Each scene shows the same named points in several views. A view is turned or mirrored, shifted and resized as a whole, has a little noise and may leave points out.
(in the rows, 128 means zero)

Scene 1
View 1
<77>: [121 145 124  69 162 173 106  90  95 132 154  67 166 132 154 125 104 137
 129 130 140 121  73 102 197  86 124 114]
<80>: [163 149 150 107 141 167 120 114  91 140 174 134  94 137 146 174 139 101
 114  91 173 105 100 130 166 176 176  50]
<11>: [124 162 111  73  93 188 128  65  81 135 165 144 134 136 156 142 125 138
 118 107 199 125 134  88 161 143 220  96]
<201>: [123 155 122  75 108 190 129  83  91 134 169 127 142 142 156 142 130 147
 113 110 187 131 111  95 172 124 190 101]
<231>: [162 129 122  88  91 136 136  38  50 103 217 135 151 130 185 159 143 104
  87  51 189 153 158 125 123 106 187 153]
<184>: [159 125 137  95 139 150 113 102  78 123 186 108 117 138 157 154 134 113
 107  83 168 136  87 138 168 145 161  89]
<100>: [154 171 159  95 156 180 129 100 103 142 170 123 136 126 153 175 134 102
 112 107 154  86 118 108 163 118 142  82]
<114>: [163 143 123  99 135 153  99  92  67 137 157 129  68 130 145 154 113  87
 137  99 178 107 100 132 170 210 212  31]
<56>: [154 116 190 109 175 178 130 178 129 131 204  86 146 165 141 167 171 153
  76  83 148 148  31 156 198 102  76  99]
<98>: [198 129 176 125 174 133 119 120  86 123 210 110 108 132 158 191 155  71
  91  60 145 113  95 168 151 138 115  81]
<2>: [130  90 149  86 148 166 114 152 106 115 195  67 154 169 147 127 151 175
  92  89 161 185  21 146 208 103 104 123]
<41>: [148 136 142  97  64 178 157  85  80 119 219 175 134 157 167 172 179 148
  73  51 224 165 144 120 134 140 213 122]
<18>: [145 132 169  98 163 179 123 148 117 137 184  96 141 153 145 160 151 143
  96  99 152 131  55 134 192 112 109  90]
<122>: [166 137 169 106 153 164 129 122 100 130 200 113 133 143 155 176 154 112
  90  79 157 122  89 141 165 120 125  94]
View 2
<100>: [114 113 132 128 150 157 121 118 121 130 154 110 123 100 154 122 129  93
 109 108 163 132  95 144 100 115 129 104]
<77>: [110 134 146 135 153 147 126 124 120 123 134  87  73 113 128 131 140  98
 139 129 173 115 115 114  95 120 109  97]
<80>: [146 107 149 120 145 156 117  91 112 135 135 100 141  79 154 119 111 105
  94 102 159 148 101 145  90  97 127 108]
<184>: [129 121 157 123 146 137 121  98 125 126 113 107 116  81 145 120 112  99
 109 110 153 138 116 128  93  97 124 107]
<2>: [110 156 137 139 131 115 112 109 128 139  83  86  80  81 156 149 122 129
 143 159 159 138 151 118  87  91 115  96]
<114>: [175  99 176 112 155 165 125  75 104 129 135  91 139  79 132 107 103 103
  86  86 162 143  96 132  83  94 114 114]
<11>: [127 113 163 118 139 158 105 100 117 128 146 111 132  90 115  87 163 117
 110  70 148 113 128 125  92 103 116 111]
<122>: [110 126 132 129 143 134 119 111 129 133 120 115 122  83 167 132 113  98
 110 126 154 145 111 143  99 100 135 103]
<18>: [113 136 122 137 136 138 115 113 122 141 118  92 105  88 167 146 120 116
 126 146 165 145 119 139  91 102 126  98]
<41>: [105 122 152 116 121 125  94  95 135 135 115 140 155  65 142  90 156 124
 103  74 123 130 150 136  96  83 136 113]
<231>: [ 90 119 171 115 145 115 117 108 148 110 110 158 131  77 129  88 137  82
 106  68 122 116 135 118 108  96 137 116]
<201>: [119 122 152 124 137 151 107 106 119 131 139 103 121  93 125 102 158 118
 119  91 152 118 129 126  91 104 117 105]
<98>: [118 117 140 125 153 129 133 106 134 126 111 124 127  74 180 137  78  76
  94 126 151 157  93 148 102  98 144 109]
<56>: [106 148 112 143 130 122 114 115 127 147  96  92 102  78 188 165 103 121
 128 173 162 160 127 144  91  94 132  95]
View 3
<201>: [124 123 175 176 119 130  80 117 152 123 158 143 128 155 103 182 150 115
 157 105 136 123 128 136  71 134 123  72]
<41>: [130 150 157 214 100 125 106 111  85 124 123 198 111 181  84 167 186 118
 155  75 141  90 107 147  64 141 139  95]
<114>: [130  86 136 157 145 116 101 102 146  80 126 171 130  79 150 134 100 103
 146  99  95  80 105 152  51 123 114  26]
<18>: [162  89 166 170 147  91  88 155 111 148 106 115 153 143 118 211 106  86
 174 150 136 107 117 158 129 120 123 108]
<11>: [114 128 167 178 111 143  83  99 155 110 162 159 120 148 101 162 162 122
 150  85 126 123 125 133  48 136 122  52]
<2>: [156 134 181 172 154  63  86 180 121 140 138 131 147 147 123 231 110  74
 166 167 183  82 130 155 144 132 144 145]
<184>: [140 111 143 165 137  97  89 132 122 114 122 154 138 136 143 161 121  99
 145 119 126  90 108 145  97 125 111  94]
<122>: [159  92 144 173 132  99  90 139  94 140  93 133 150 159 128 175 122  98
 157 125 118 104 105 149 115 118 106 107]
<80>: [145  80 141 171 139 116 101 115 117 111 100 153 136 114 127 159 113 101
 159 105  98  94 103 157  75 119 114  51]
<98>: [165  77 111 167 136  84  97 138  73 129  67 145 155 148 158 143 106  95
 142 123 100  85  87 152 122 109  89 109]
<56>: [178  88 170 179 152  72  95 174  84 163  84 115 160 150 116 229 100  74
 181 165 147  94 117 167 156 116 130 136]
<231>: [118 165 122 184  87 115  78 117 100 121 136 179 124 214 133 120 190 130
 116  79 137 106 102 116  78 136  92 131]
<77>: [134 111 172 139 138 103  56 149 178 137 167  90 155 155 139 194 113 102
 149 150 147 139 137 127 115 125 100 104]
<100>: [146  75 150 163 124 126  78 120 126 140 110 111 152 157 123 164 126 112
 159 113  99 135 112 140  95 115  90  73]
View 4
<231>: [141 114 115 128 155 170 128 145 169 142 108 108 181 153  53  20 109 128
 145  97  73 107 151  76  93  71  37 171]
<98>: [199 159 120  78 137 109 111 118 167 147 101 109 125 135  68 112 125  79
 127  99  96 148 142 120  87 130 129  94]
<122>: [170 150 115 101 141 142  98 132 168 148  75 121 146 147  88 109 129  81
 125 130 110 146 128 119 124 122 121 129]
<11>: [153  86 120 148 157 190 155 168 192 134  94 140 195 178  75  66 101  98
 107 157 113 145 118  48 167  44 101 175]
<41>: [149 107 137 155 169 180 133  87 164 130  74 140 160 183  65  20 103  78
 137 135 104 122 117  86 124  72  59 198]
<2>: [137 166 137  99 145 156  42 131 118 177  61  91 209 211 136 158 130  86
 126 172  96 130 140 168 187 148  99 141]
<201>: [145 105 116 136 149 183 127 168 181 143  84 131 197 178  92  86 111  97
 110 163 116 143 118  73 172  69 102 170]
<18>: [161 159 118  99 139 147  75 136 158 157  59 118 163 165 115 146 135  71
 119 159 119 151 120 136 161 135 135 129]
<100>: [169 128  94 106 133 156 120 178 202 140  80 134 150 125  85 107 131  88
 112 140 125 161 116  82 137  95 138 130]
<80>: [201 116 133 113 147 137 152 127 181 135  98 136 149 169  68 112 106  68
 105 137 119 164 123  80 139  82 150 119]
<114>: [221  91 148 112 153 134 189 137 181 137 133 130 175 198  55 122  85  76
  90 135 107 169 140  51 151  53 158 103]
<184>: [178 128 131 106 148 143 125 137 160 151 104 111 177 178  79 111 110  90
 117 132  96 143 145  98 139  95 113 124]
<56>: [159 183 121  87 138 137  45 106 141 162  42 112 148 166 125 153 143  58
 128 158 118 145 119 172 153 167 130 127]
View 5
<122>: [121 136 139 108 148 109 171 135 148 121 142 111 126 127 161 134 161 127
 135 114  85 143 108 144 131 148  78 116]
<11>: [138 104 190 152 167 129 163 169 144 148  75 125 103  83 132 160 158  97
 105 121 109 111 144  82  81 184  99 142]
<201>: [134 110 184 137 160 117 171 146 143 141  94 127 103 100 139 160 164 100
 103 128 105 129 138  93  89 177 110 130]
<114>: [ 94 107 159 167 158 148 151 168 131 134  87 120 106  68 108 166 102 133
 103 113  55 109  83 116 112 170  34 151]
<41>: [183 123 159 121 163 131 185 173 133 139  88 129 110 112 174 137 189 130
 158  82 115  75 136  90  88 193 100 154]
<2>: [126 128 156  70 125  85 222  66 124  97 153 151 108 151 169 158 167 160
  94 134  70 156  89 125 107 170 134 108]
<231>: [151 100 178 131 179 124 208 202 178 123 108 118 130 121 209 107 154 132
 128 105 133  86 158 112  94 189  87 162]
<100>: [109 129 157 137 159 114 143 154 159 139 126 100 123 106 136 141 157  91
 121 129  96 159 132 134 127 142  75 111]
<98>: [104 134 123 115 152 117 170 156 156 111 157 100 137 127 175 120 132 149
 144 103  72 134  91 170 151 139  39 127]
<77>: [ 90 108 192 119 152  91 187 109 166 122 137 124 114 122 147 155 145 101
  60 164  95 181 135 120 104 156 121 103]
<56>: [127 154 123  68 123  87 185  73 123 109 170 126 118 155 158 149 181 144
 133 120  66 172  82 152 137 140 109  90]
<184>: [113 116 157 125 153 120 185 144 147 119 122 124 117 112 154 143 133 139
 111 117  78 123 101 129 115 166  74 137]
View 6
<184>: [125  94 138 105 107 152 139 141 147 137 103  79 129 134 101  90 126 115
 127 164 146 146 153 156 118  99 149  94]
<77>: [130 105 141  95 126 102 129 130 106 128 109 117 103 123 113 140  92  54
 164 119 177  88 164 153  90 105 123 101]
<11>: [120 129 136 125 158  83  91 119 160 119  73 102 129 113  95 132 119 105
 111 141 143 166 130 228 146 140 141  61]
<2>: [127 115 120  72 109 155 159 154 110 123 100  91  91 138 127  70  77 101
 138 175 192 106 146 111  56  72  37 106]
<98>: [153  48 144  93  60 194 184 157 127 134 106  68 162 146  91  75 151 136
 151 160 124 142 144 117 108  90 183 105]
<201>: [127 125 132 107 145  96 112 127 142 117  76 103 127 119 101 121 112 105
 125 141 151 150 128 201 128 127 123  66]
<18>: [150 103 129  69 113 151 174 155 100 117  94  95 118 127 128  95 107 123
 176 153 158 117 135 114  88  89 109  85]
<231>: [132  58 144 134  78 133 106 121 164 114  78  80 186 148  28  90 133  90
  57 145 141 176 114 222 108 142 122  99]
<41>: [135 107 125 112 117 130 123 133 163  99  52  80 168 132  66  72 130 152
  74 171 134 203  86 215 125 140  89  60]
<122>: [152  83 133  82  94 159 169 151 116 115  85  86 147 136 101  88 125 130
 151 153 143 138 123 134  98 104 125  86]
<80>: [132 107 138 102 125 149 151 146 149 133  94  78 131 124 120  97 147 153
 153 166 121 162 146 157 151 102 193  68]
<100>: [155  85 143  95 116 126 152 140 112 117  87 104 149 123 103 132 134 113
 173 122 127 132 134 160 126 125 180  73]

In a view up to two points have been moved. Name them for each view, in the order of its rows, or write none.
view 1 => <41>
view 2 => <56>
view 3 => <231>
view 4 => <2>
view 5 => none
view 6 => <11>, <122>
